Each row is a point on a landscape with many valleys, with its height.
A ball rolls from a point to whichever of its 2 nearest points has the largest drop for the distance, and stops where none of them is lower. Distance is the straight distance between rows; heights are no part of it.
<495>: -18 13 11 -8 -13 29 -14 17 -23 -15 30 -5 -4 4 -8 -4 -6 12 -8 -22 -6 26 16 12 20 26 0 0 1  h=484
<427>: 11 13 10 8 4 16 2 -20 -23 16 3 -19 0 -12 -7 -6 -8 1 12 -12 -15 7 -1 14 -8 13 -17 11 33  h=642
<1634>: -12 15 0 4 -17 -9 8 -14 12 -16 -6 -21 -8 -8 23 14 -2 10 0 -10 19 2 -7 -6 -9 -9 16 9 -14  h=483
<264>: 4 12 10 -11 8 26 6 -10 -29 12 24 -8 -3 -6 -4 1 -5 23 6 -23 -17 -5 5 11 8 30 -23 10 15  h=633
<760>: 3 19 36 -24 15 13 -26 20 -5 -11 40 25 -7 19 -3 -10 7 11 14 -13 -4 -13 15 19 -7 12 -14 9 -7  h=402
<774>: -22 -5 -29 2 18 -16 -11 -22 19 -11 -34 -18 -4 9 4 -4 10 0 12 10 3 -8 19 -2 0 -18 3 -5 -44  h=451
<678>: 37 6 14 2 31 3 11 19 -15 -4 -14 22 15 5 10 8 14 -5 15 -6 5 -34 -10 -7 -12 5 -26 13 6  h=166
<265>: -9 -3 7 -9 1 -11 4 -3 -11 16 2 -32 -2 12 4 3 -41 17 5 25 4 40 11 -9 19 7 25 -11 8  h=646
<339>: -7 23 2 4 -12 -27 -2 -13 7 -2 -1 -16 1 10 18 10 -21 17 -6 0 10 6 4 -17 -9 -29 22 9 -28  h=464
<1315>: 7 38 24 7 1 14 -24 27 4 7 8 5 1 12 11 -1 9 -11 5 -29 15 -18 -19 -14 -12 10 -26 18 -13  h=462
<830>: 9 6 42 -40 12 15 -6 8 -10 6 36 10 -14 5 -1 -8 5 16 15 -21 -11 -4 10 36 14 18 -8 5 7  h=363
<243>: -28 -9 0 10 -12 -13 -12 -8 -9 5 8 -25 -26 -5 -12 2 -17 -4 -4 1 0 27 23 1 -7 14 15 -2 -10  h=701
<606>: 20 -11 5 -7 24 18 -15 20 17 -21 4 45 -1 18 -6 16 22 -6 6 -18 4 -37 -17 18 4 8 -20 13 18  h=232
<326>: -28 2 16 -3 -6 8 1 -1 9 19 6 -12 -1 -16 2 -9 5 1 -15 -15 -21 15 8 5 6 4 2 1 21  h=369
<172>: -31 2 -1 -10 2 10 -6 -3 -16 16 29 -26 -16 -4 -7 3 -1 18 8 2 -4 27 27 3 0 18 23 8 -3  h=678
<682>: 34 7 7 -2 18 39 16 9 -29 20 20 6 2 16 -12 -9 10 17 8 -24 -1 0 -17 33 -12 27 -23 -19 35  h=562
<1229>: 15 -3 2 -5 6 -13 -15 21 -14 -11 9 28 15 13 4 8 16 -21 7 0 14 -10 7 1 6 12 -4 4 -6  h=552
<435>: 28 2 1 6 25 -1 7 9 2 -18 -15 8 15 7 -2 23 -5 -17 12 8 -2 -30 -13 -30 -11 -12 -16 3 13  h=206
<1020>: -8 16 31 1 13 10 -28 21 3 1 9 19 -8 19 0 1 12 -14 8 -7 23 -19 -2 -11 1 5 -19 23 -9  h=398
<511>: 9 -10 -24 -4 15 -7 5 7 5 -18 -22 18 10 -9 3 9 19 -17 7 7 8 -14 -3 -2 2 0 5 12 9  h=324
<1002>: 20 15 24 -12 11 30 10 16 -20 27 32 12 -1 16 -16 -11 13 23 -1 -32 8 -7 7 32 -1 40 -18 -6 23  h=579
<160>: 4 15 -1 -2 24 8 -3 21 4 -3 -1 24 25 18 13 4 15 -4 13 -2 10 -27 -8 -16 -7 22 -30 9 11  h=104
<731>: 26 3 -2 -7 9 21 8 22 5 3 16 -5 14 7 0 0 6 8 17 -13 -16 0 -8 4 0 32 -15 -10 20  h=212
<1043>: 8 -11 -11 14 9 3 -13 -9 7 -24 11 4 5 7 -6 16 23 -12 6 -10 -8 -15 0 10 -6 -2 -1 17 -17  h=566
<1063>: 17 9 14 -14 12 13 6 22 1 3 35 13 8 2 5 3 19 3 0 -16 -8 -9 -5 13 13 32 -8 -1 -4  h=256
<1464>: 11 2 16 -6 7 5 -19 27 3 14 9 19 7 -17 -3 -7 6 -1 26 -7 -1 -32 8 6 -2 10 -21 7 -1  h=550
<785>: -9 -18 -19 2 0 -23 14 -31 32 -13 -33 0 -12 18 -11 1 -29 -3 1 39 10 7 8 -21 -2 -35 13 -25 -13  h=365
<406>: 12 -5 -3 9 1 7 14 -4 -19 -33 -4 0 8 -6 -4 11 8 -22 -5 -17 -22 0 0 9 -7 0 -10 -8 20  h=300
<533>: 34 -5 -7 0 -7 12 -8 19 -30 -2 7 15 -6 10 -12 -1 2 -6 -4 -12 12 3 -12 -7 15 18 -23 -14 30  h=495
<873>: 34 -9 -29 -21 9 23 16 8 -3 -11 -4 14 18 -6 -11 9 19 4 12 5 -7 -3 -19 -1 13 9 -8 10 30  h=351
<1394>: -12 12 13 -11 -10 20 -16 13 -6 -2 30 -2 -16 -4 -16 -21 -8 6 10 -20 4 12 8 36 -2 37 3 11 -1  h=448
<1567>: 0 3 16 -12 -10 6 -15 14 -8 14 17 -15 0 -18 20 -10 -9 2 14 -15 -10 -4 21 12 14 0 15 -4 -1  h=586
<1294>: 15 14 15 -7 -19 -5 -17 31 -3 6 5 3 -4 15 1 -1 -27 6 0 -8 10 -6 -4 -13 -17 -10 -7 1 0  h=461
<1078>: -19 10 1 -13 -2 -24 -31 2 20 10 3 1 0 15 13 -12 -8 7 8 17 10 -9 25 -19 0 -17 22 -5 -22  h=569
<1443>: -3 9 -23 -2 3 6 -8 -5 -9 0 12 11 14 7 -10 15 2 7 -1 0 6 -18 6 -16 12 13 -15 11 -4  h=706
<314>: -3 -4 -5 -10 3 8 -11 11 19 -10 15 4 -2 -2 8 3 21 9 0 -10 14 2 -7 10 -5 9 -2 18 22  h=430
<877>: 31 14 13 14 8 14 17 5 -27 16 6 -21 5 5 -12 -9 -7 -12 0 -6 -3 -2 -46 0 -9 7 -32 6 12  h=431
<181>: -25 -23 -25 -13 10 -4 -7 -18 5 -8 16 1 -23 -11 -5 3 25 17 -7 -7 -5 11 20 25 19 2 11 0 -9  h=585
<405>: -11 24 18 -23 15 4 -30 23 -1 4 37 7 4 2 -1 -14 12 1 11 -15 -10 2 22 20 10 5 8 9 -14  h=453
<1194>: -35 16 -5 11 3 -28 -14 -26 -5 -8 -3 -9 11 8 15 -2 4 -6 -10 1 12 -11 17 2 -15 -7 14 -2 -42  h=708
<647>: -2 -19 -9 4 -11 24 12 -3 -4 9 10 -3 -4 -21 -8 0 -1 0 -11 7 -1 10 -22 -12 15 25 -5 -5 34  h=396
<646>: -17 11 0 13 -15 -8 9 -21 15 7 -5 -18 0 1 10 7 -22 25 0 15 4 35 8 -11 -5 -19 20 -17 -14  h=441
<1041>: 36 -19 -1 4 3 25 10 -16 -28 9 13 -2 3 -25 -10 7 17 -10 11 3 -12 -1 -15 10 3 -4 15 8 29  h=670
<1100>: 5 3 -10 14 3 -23 13 -26 3 -19 -42 9 14 8 16 -2 4 -26 -6 27 18 1 3 -22 4 -27 21 -14 -11  h=260
<825>: 33 7 -17 5 0 19 1 -15 -33 -39 -10 12 6 5 -9 6 12 -37 -12 -16 -7 -13 -13 0 -12 -18 -7 6 22  h=340
<408>: -2 -6 -11 7 -18 -8 27 -46 1 -7 -31 -3 -9 -1 3 0 -20 13 -23 21 0 24 -10 -6 -1 -44 15 2 -16  h=422
<1390>: 15 3 5 -14 0 35 2 12 -5 -10 24 27 8 3 -12 -11 10 18 -2 -15 -19 14 2 42 23 14 -10 -3 21  h=253
<1333>: -2 9 -9 9 5 -27 -4 6 -3 -14 2 -5 26 5 3 7 1 -1 6 21 8 11 3 -6 -8 -15 10 -10 -33  h=545
<786>: -4 -20 -26 0 10 -18 24 -23 -8 -12 -25 -5 -4 -22 8 4 10 6 -13 32 5 12 -8 -9 -5 -23 24 -9 -1  h=457
<423>: -18 7 9 -11 9 -11 -19 2 5 -6 23 -10 9 -4 -3 -13 7 -9 6 4 -14 1 8 13 9 -10 6 1 -24  h=499
<38>: 49 10 4 2 18 26 19 12 -40 26 12 11 -13 13 -4 -6 25 5 -9 -25 14 -9 -31 19 -7 16 -27 -10 28  h=542
<1459>: 16 3 27 6 6 30 18 11 -26 16 2 -16 -3 4 6 -4 1 0 -9 -25 -24 11 -17 -8 -1 9 -35 -25 34  h=618
<610>: 17 -21 -34 -4 0 21 17 -18 -4 -13 1 -3 1 -13 -3 20 14 -8 -13 -9 -9 19 -5 -5 16 5 18 -1 27  h=638
<385>: -10 10 8 -2 -11 33 0 23 -26 23 23 -8 -3 -8 3 -16 -24 18 -6 -18 -6 14 -4 5 22 29 -2 -12 4  h=517
<409>: -28 15 0 -15 -5 -15 -20 -2 4 19 9 -22 -6 0 10 -24 -21 17 4 17 2 9 33 -15 1 -17 40 -17 -15  h=604
<304>: -32 -7 0 7 1 -20 -15 -12 19 2 6 -29 -31 -7 -7 0 0 -11 1 6 -3 2 16 8 -17 -4 20 -3 -15  h=716
<1646>: 11 3 -2 16 1 -9 -15 18 -12 -16 7 15 20 12 5 14 1 -17 8 13 16 -13 -7 -16 -1 -14 0 2 -22  h=567
<514>: 31 -12 -8 -17 5 16 3 12 1 -4 10 20 6 -4 -10 4 23 7 6 1 -16 12 -4 25 18 1 -10 3 28  h=309
<624>: 10 3 14 5 0 18 0 2 -14 -8 10 18 -2 -9 -10 3 15 -7 -11 -32 -25 12 4 15 6 0 -26 -5 25  h=254
<715>: -21 -7 -14 10 -10 -12 -1 -10 37 3 -27 -13 -1 -21 2 -9 -3 -2 4 15 -6 -4 4 -8 -11 -31 10 -14 -2  h=449
<766>: -3 23 28 -16 7 23 -6 21 2 1 24 18 -13 8 -28 -12 16 1 13 -21 0 1 24 46 8 42 8 -1 -3  h=390
<479>: -35 11 -13 -15 7 -2 -22 6 2 -4 -5 -4 -14 -5 10 -17 10 -3 -11 -21 3 16 30 23 8 -14 20 0 -8  h=576
<486>: 24 -2 -3 -9 22 2 -17 14 9 -4 4 26 6 20 -13 4 9 0 8 -9 0 -16 -3 10 0 -9 -21 29 24  h=308
<1033>: 13 2 20 10 -5 -25 22 7 -15 13 -10 -4 2 2 6 17 -32 16 -5 12 -6 3 -8 -27 -14 -5 6 -19 6  h=553
<1590>: -17 14 -5 -3 1 -16 -4 12 28 13 -10 -11 9 11 -2 -1 -13 0 -6 9 -13 -7 3 -23 -2 4 7 11 -11  h=334
<1419>: -14 4 -5 12 -25 -5 5 -9 8 15 11 -13 3 3 -5 10 -17 19 -16 7 -6 24 -9 -15 -11 -20 6 11 2  h=458
<472>: 19 4 33 -11 13 47 14 -1 -4 30 29 21 -13 11 -25 5 10 22 -3 -36 -3 8 20 41 16 46 -18 0 11  h=601
<1378>: 10 -6 -9 1 7 11 -6 -9 -20 -1 19 33 8 5 -21 10 17 1 -1 -9 -8 -18 10 10 -1 25 -12 6 13  h=692
<752>: -13 -1 22 -5 -14 6 -20 10 -5 14 23 25 -2 -11 -2 -19 13 -17 5 -15 -12 -5 24 7 -2 19 -10 -5 -12  h=459
<453>: -18 -22 -21 6 8 -27 1 -20 25 -13 -45 -3 -6 14 2 -4 9 -9 7 26 8 -1 16 -12 -13 -25 7 -30 -30  h=397
<352>: -19 -11 -18 1 -11 0 6 -20 -8 -13 -4 -22 0 -5 -2 -4 -3 4 -13 15 -12 34 -9 7 7 -17 0 -8 7  h=491
<1030>: 3 -26 -28 -10 1 5 6 -12 -13 2 8 5 -15 -9 -5 17 26 7 -13 -12 0 5 17 12 24 0 20 2 15  h=617
<625>: 13 8 20 -5 1 34 -6 10 10 -1 21 39 -6 0 -24 -9 11 6 0 -22 5 -3 13 47 9 22 -13 6 2  h=317
<765>: 13 -13 -10 3 -2 9 -17 -2 0 -3 8 33 9 -8 -27 7 22 2 13 -9 12 -22 21 32 3 9 1 15 5  h=674
<211>: 22 -1 -10 -14 17 2 -4 14 22 -3 8 21 5 7 5 5 31 4 4 -21 -2 -8 1 12 11 -2 4 17 31  h=380
<742>: 20 -17 -26 -3 5 -13 -1 5 -3 -4 12 -8 0 6 -16 22 -1 2 1 15 -3 6 1 -4 6 5 9 5 10  h=659
<849>: 0 -9 -13 6 -4 0 -4 -5 4 -10 18 -11 4 -16 -4 -3 13 -10 -3 -4 -17 -2 -9 24 4 -15 14 9 -20  h=534
<400>: 17 -3 12 -10 7 5 -4 15 2 -8 26 1 -10 9 -2 10 3 -9 15 -20 7 -8 5 22 14 33 11 2 1  h=298
<1053>: -14 4 -4 12 -9 -24 22 -18 7 -20 -39 0 -2 -5 9 4 -18 17 -17 20 17 13 -8 -5 -22 -32 2 -3 -18  h=405
<1465>: 5 10 15 -8 12 5 -28 7 -12 -21 30 39 4 6 -8 2 19 4 9 -9 4 -21 11 28 4 -5 -9 7 -15  h=444
<816>: -21 -18 3 3 4 9 3 -14 -6 12 16 -29 -12 -25 3 2 -11 18 16 12 3 29 2 3 11 16 8 7 14  h=658
<1613>: -37 -29 -26 -2 -3 -3 -9 -32 7 -1 10 -27 -24 -6 -4 -10 13 16 -12 5 -11 30 10 20 9 -5 19 -15 -9  h=551
<850>: 15 -17 28 -16 -6 15 1 6 -12 4 28 16 -22 5 6 1 5 6 17 -19 -2 -1 15 32 9 37 -6 -4 14  h=332
<273>: 35 -14 -1 -3 1 6 -5 10 -23 -8 -5 31 0 5 -6 2 14 -28 -10 -13 10 -23 -2 -9 12 0 -16 6 14  h=522
<275>: 3 0 8 25 -21 -14 17 -30 22 13 -18 14 18 14 -13 1 -30 -3 -12 25 14 -24 -20 -26 -17 -32 16 2 -16  h=519
<1044>: -9 10 4 2 -22 -10 -4 20 -1 5 7 -5 2 -4 10 -4 -15 9 -17 -6 1 11 -19 -4 -12 -16 10 0 -5  h=428
<1339>: 3 -6 12 4 9 0 11 3 -16 27 17 -30 -4 -5 -6 7 -38 22 3 5 -9 18 0 -22 17 20 11 -8 14  h=654
<588>: -2 -4 -7 0 -10 -6 40 -12 0 -11 -37 3 11 -5 -2 16 -23 8 -5 14 -1 13 -19 -16 -8 -13 -5 3 1  h=393
<197>: -7 8 10 -3 19 -11 -8 16 12 -2 -25 16 13 7 19 6 6 -3 28 5 9 -21 8 -16 -4 9 -22 17 -4  h=173
<1107>: -22 1 19 -5 5 -36 17 -5 31 -1 -11 -8 5 10 13 3 -21 2 1 20 -13 -10 -4 -16 -8 -3 15 -16 -36  h=543
<1167>: -24 -6 -34 4 6 -26 7 4 -6 -11 -3 -12 3 -12 10 1 13 16 -9 26 9 17 7 -4 -4 -20 18 -11 -41  h=509
<1003>: 23 -5 -26 11 -3 -4 11 -24 1 -17 -41 8 10 -5 4 6 4 -41 -15 12 14 -9 -2 -32 -12 -30 28 3 -11  h=207
<984>: 21 -15 -12 -15 8 18 19 -3 -11 -8 -3 -2 -8 -17 -5 6 8 1 -7 8 0 -5 -32 -9 7 8 -12 10 41  h=378
<571>: -1 -4 15 -13 9 44 14 6 -4 19 23 8 -6 -12 -17 6 5 29 5 -31 -14 -3 4 22 24 36 -17 3 16  h=621
<430>: -21 -13 -36 -1 -2 -19 -8 -16 22 -1 -29 -31 -14 2 0 -10 -3 -2 -1 3 -5 6 16 13 7 -1 7 -9 -23  h=501
<257>: -24 -13 -10 7 11 -18 -31 -2 18 -17 -12 13 9 21 29 -1 19 -5 4 8 10 -26 -14 -5 -18 -30 13 10 -22  h=622
<474>: 0 -7 9 0 -19 7 -2 8 -3 21 14 -7 -9 -21 -6 -1 0 -2 0 -3 0 12 -13 -4 1 0 -18 22 -2  h=475
<274>: 12 5 8 10 -8 9 3 -4 -5 19 11 -3 0 -6 -15 -6 -8 2 -5 7 -7 -1 -36 -14 -7 4 -34 18 8  h=447
<1208>: -4 11 21 18 -25 -10 7 1 -21 -5 -6 -13 -6 0 12 1 -19 -16 -10 -2 7 10 -2 -15 7 9 0 -14 3  h=600
<692>: -20 -10 -20 5 -22 -4 13 -22 36 6 -40 -25 -18 17 18 -22 -29 11 1 11 7 26 16 -8 -3 -21 25 -32 -43  h=301
<132>: -22 8 6 -14 -14 -10 -14 7 -1 23 4 -28 -3 0 5 -19 -27 12 2 12 -5 39 29 0 9 4 31 -15 5  h=631
<316>: -9 -1 23 5 -11 18 -7 5 -4 28 24 3 2 -19 -3 -15 14 2 9 -12 -18 8 18 21 0 25 1 2 20  h=410
<3>: -3 -12 13 -8 5 3 -24 10 17 2 3 27 6 -10 -5 -1 21 -9 18 -8 -7 -13 22 8 2 3 -20 15 -21  h=515
<671>: 6 -16 -2 -2 -7 -15 24 -22 -16 -19 -17 0 15 -14 20 4 18 -10 -15 26 0 9 -7 -13 -6 -12 12 -11 11  h=471
<1227>: 1 -12 -28 -1 10 -1 -17 -5 0 2 -1 5 -5 -15 -14 4 10 -5 8 -13 11 -19 25 18 19 2 17 8 7  h=647
<1624>: -32 -22 -25 -8 6 -11 0 19 30 -1 -17 -18 -10 -16 5 -4 8 -3 2 2 -16 11 22 14 0 10 11 -12 -21  h=541
<874>: 3 -19 7 6 -3 11 5 -14 -25 7 5 -24 5 -28 2 -7 -5 1 20 0 -12 18 2 23 7 10 -3 3 26  h=649
<556>: 5 -11 -19 16 -3 -22 7 -37 19 1 -24 4 20 11 1 2 -7 -13 -7 36 -4 -19 -11 -17 -23 -36 21 4 -21  h=530
<1334>: 20 20 3 -5 16 1 -3 35 -28 13 1 4 -12 6 -18 -13 0 -5 -10 -7 20 -9 -13 3 11 17 -23 -6 29  h=470
<63>: -9 -11 -30 3 -5 -16 20 -20 -7 -3 -8 -16 7 -24 10 16 -7 28 -9 20 -6 15 -6 3 -5 -14 21 -8 -24  h=476
<1314>: -1 -8 12 17 -6 -22 25 11 13 -4 -6 -13 14 -3 8 18 -19 7 1 16 -16 4 -13 -17 -13 -4 18 -15 -12  h=549
<1510>: -11 -9 -10 11 -11 -19 6 -18 9 -3 -5 4 10 0 1 6 10 -14 -17 17 -9 -12 -6 -20 -3 -23 4 7 -10  h=521
<1097>: 28 6 -10 -11 14 18 -1 19 -3 2 -5 7 10 14 -1 -9 11 -2 21 -6 7 -21 -9 -4 -2 35 -38 -5 18  h=165
<753>: 13 -14 -23 -1 1 3 21 -12 -21 -10 -2 -19 1 5 -3 17 -3 -7 -10 15 -2 5 -13 -21 20 3 11 0 11  h=650
<1112>: -32 5 -4 7 -1 -10 -27 -12 24 -8 -12 -2 -5 11 31 -3 17 -1 -7 4 12 -20 9 -21 -11 -46 8 -9 -34  h=664
<502>: -18 -6 -5 -3 -20 -13 15 5 -9 -9 -15 -13 6 -9 8 2 -9 -10 -3 7 2 11 1 0 13 23 7 -5 1  h=593
<286>: -38 16 2 7 0 -25 -5 -26 19 -6 -8 -9 -1 5 31 -14 5 13 -21 9 9 0 9 -5 -16 -27 22 -17 -33  h=695
<1125>: 45 3 -15 9 -1 22 12 -5 -24 -20 0 -3 -1 6 -20 7 1 -27 -2 -15 2 -5 -28 -9 -6 -6 -24 9 16  h=379
<1519>: 9 8 25 6 -18 10 17 10 -25 17 -3 -17 -6 0 21 -7 -13 1 -14 -17 -8 9 -10 -12 -4 8 -15 -13 23  h=608
<1466>: -3 3 10 10 -10 -27 8 -10 28 -1 -22 7 9 22 -2 4 -39 1 2 36 18 -3 -16 -26 -3 -34 16 -2 -22  h=526
<945>: 44 4 8 -2 10 25 7 5 -26 7 22 9 -12 -5 -19 -1 19 -4 -7 -20 9 -18 -25 21 5 -2 -19 10 26  h=516
<980>: -31 4 -12 -10 -2 -6 -17 -17 -1 -14 4 -25 -14 1 5 -13 3 0 -6 2 -8 29 10 18 13 -20 9 -11 0  h=518
<439>: 6 31 16 15 -4 -10 -5 26 4 -9 -13 3 -4 14 3 8 -36 1 -3 -4 16 -20 -12 -29 -6 -11 -5 -3 -7  h=482
<544>: -29 -1 7 7 7 -42 17 -17 39 1 -22 8 -7 19 -13 3 -30 3 -10 39 12 -5 0 -16 -9 -11 17 -10 -35  h=535
<866>: 5 7 6 -5 -10 6 -20 17 2 7 -2 -5 13 -10 9 -9 -19 3 20 -6 -3 -25 8 -1 9 13 -9 -12 -4  h=568
<616>: -23 10 -9 19 -7 -23 21 -23 25 -3 -22 -4 -2 7 3 1 -22 23 -9 24 12 14 5 -2 -31 -29 33 -19 -15  h=421
<159>: 5 5 -1 -1 -5 -13 14 5 11 -18 -31 7 15 -7 13 8 -10 5 -1 10 -1 -8 -22 -14 -20 -19 -3 10 13  h=382
<366>: -6 -13 -12 15 -14 -20 21 -31 33 4 -39 -22 -10 4 5 -14 -17 -1 0 29 10 26 13 -4 6 -21 20 -35 -18  h=341
<469>: -2 11 -7 -12 -4 -1 -14 19 -7 -1 15 1 -3 6 -1 -4 -11 18 -2 -7 10 2 -8 5 -6 30 -15 12 18  h=411
<399>: -11 31 22 15 -9 0 23 0 0 -4 -17 4 18 2 8 -4 -10 -6 -27 8 -6 -7 -26 -29 -12 1 -17 -11 5  h=610
<473>: 15 22 5 3 16 9 -5 35 -14 7 15 14 -5 7 -4 -5 -2 6 1 -8 21 -21 -16 14 -8 16 -22 11 5  h=439
<1028>: 15 -14 -24 7 1 0 9 2 -4 -11 -35 12 13 -12 5 6 5 -28 -9 3 17 -26 -8 -27 -6 0 13 18 -2  h=274
<861>: -3 -15 -7 10 -10 -9 -9 -11 21 3 -12 0 -2 -20 3 0 21 -15 7 13 0 -4 14 -13 -4 -22 -4 4 -9  h=490
<204>: -6 16 0 -17 18 -10 0 24 20 13 -14 5 2 0 3 6 4 -4 7 -13 -4 -5 13 -23 6 4 -12 16 -4  h=261
<1153>: -18 1 -7 -17 -9 -9 -13 15 10 8 2 -2 -3 12 3 -5 -10 18 2 -2 -5 10 12 -2 -4 16 4 1 6  h=381
<1565>: 19 12 5 30 -6 -13 3 1 5 5 -14 -3 4 15 -14 13 -30 -12 -11 7 1 -27 -20 -30 -12 -8 -1 -6 -2  h=496
<772>: -18 13 6 9 -7 -22 -24 -8 22 -3 -18 4 10 21 12 0 -18 -3 5 28 21 -9 5 -23 -13 -28 10 -7 -12  h=539
<784>: -51 14 12 -3 -6 -20 -1 -18 4 17 -5 -23 -5 -7 0 -27 3 3 -8 27 -3 20 21 0 -10 -11 16 -5 -29  h=258
<758>: 6 -29 -1 2 -3 19 13 18 -18 22 24 -1 -6 -14 -8 -3 7 7 -8 -2 -6 11 -17 10 22 41 3 4 24  h=418
<1046>: -5 -24 -28 17 -1 -23 15 -28 11 -12 -32 -3 -10 -18 9 -9 14 -2 -6 32 19 -10 7 -11 -18 -27 24 -24 -12  h=434
<1037>: -36 -3 1 -1 -7 -31 -5 -6 10 7 -28 -10 -5 -8 4 -22 -16 -2 -4 20 11 19 19 0 -1 -11 7 -6 -27  h=175
<1639>: 15 2 -3 5 -4 -5 9 10 1 1 -13 -1 14 -7 7 -1 5 -1 7 3 -1 -2 -2 -9 -8 1 -11 3 24  h=364
<1685>: -20 -11 -24 0 0 -11 7 19 3 -18 -17 4 -7 -15 13 1 4 -7 -1 -2 7 12 17 2 6 8 13 -18 -14  h=575
<1583>: -13 10 0 -7 -9 15 -7 0 -3 2 -3 11 6 -11 3 -9 16 -6 -8 -22 -23 3 12 14 9 -1 -20 15 16  h=316
<691>: -12 19 28 24 -26 -13 21 -16 3 -1 -18 -2 0 12 0 2 -28 -13 -11 10 1 2 -4 -29 -8 1 -5 -19 -3  h=605
<854>: -14 -6 4 0 -10 -7 7 3 24 17 -6 -22 -5 -22 11 0 -3 -2 -4 -3 -21 12 -2 -16 3 -14 13 -7 8  h=408
<1098>: 27 28 4 11 7 17 3 1 -18 -7 -6 -1 15 7 -7 -6 5 -23 1 0 4 -7 -31 -4 -2 -16 -37 12 15  h=409
<484>: -1 -20 20 5 -7 22 9 18 -8 32 21 -12 -9 -15 -11 1 -10 10 -3 -13 -21 29 -25 -1 -5 14 -22 10 8  h=506
<1123>: 18 4 4 -3 18 -25 -4 9 -10 13 19 -7 2 16 -8 16 -6 -5 5 10 -3 -11 5 -10 -2 9 -1 11 13  h=669
<103>: 19 -28 1 -5 -12 8 10 -18 -11 4 -6 -22 1 -21 3 -6 1 -16 3 5 -12 20 -17 16 7 -11 10 12 26  h=657
<824>: -5 3 -16 3 6 -12 4 -2 10 -24 -15 -15 4 3 20 24 8 -14 0 -14 6 -7 -13 -5 6 -9 14 18 -19  h=503
<60>: 25 -15 -9 19 -17 -4 15 -29 8 8 -20 2 4 1 -16 12 -24 -22 -13 19 3 -15 -16 -35 -4 -16 14 -4 -5  h=507
<421>: -35 0 5 -3 -12 -21 -5 -20 29 2 -31 -21 -20 1 5 -20 -32 2 10 14 14 7 22 -12 -11 -10 18 -21 -43  h=239
<105>: 27 -16 6 2 -13 17 10 3 -13 18 17 1 0 -19 6 4 10 0 4 -21 -8 -2 -7 4 12 16 -22 15 -9  h=504
<879>: -11 -19 -24 2 15 -1 -19 -12 17 -30 -3 17 18 1 11 4 24 -12 11 2 -10 -34 -12 4 -11 -17 -4 15 -12  h=592
<889>: -17 -1 12 11 -21 15 14 -21 -11 -1 2 -20 9 -4 0 3 -25 12 -10 7 -18 40 -8 -12 -4 -11 3 -2 13  h=474
<1461>: 31 14 24 -9 16 22 -9 23 -2 9 26 26 -15 3 -18 -2 17 6 2 -28 17 -27 -18 24 3 10 -26 14 8  h=477
<1327>: -16 -2 -6 -4 -4 -21 -28 -10 14 -15 2 -7 -17 19 8 7 13 -18 4 -3 -1 6 23 1 -12 -16 7 4 -9  h=737
<1141>: 7 9 22 -5 22 22 -31 31 8 -14 4 47 3 26 1 -8 15 -6 13 -21 18 -30 0 10 9 13 -30 17 1  h=313

Call two points neighbours if one is among the 2 nearest of the other. Go from one point of each pair to the other, from neighbour to neighbour, staying as low as possible. Name the highest point that can't be avoided.
<160>, <606>: <314>
<624>, <473>: <105>
<624>, <1390>: <484>
<1044>, <1053>: <1419>

Write out the way that a ball takes from each point below.
<765>: <1227> > <1030> > <181> > <1613> > <980> > <352> > <889> > <1419> > <1044>
<243>: <172> > <816> > <874> > <427> > <264> > <571> > <472> > <1002> > <682> > <38> > <945> > <1461> > <473>
<103>: <874> > <427> > <264> > <571> > <472> > <1002> > <682> > <38> > <945> > <1461> > <473>
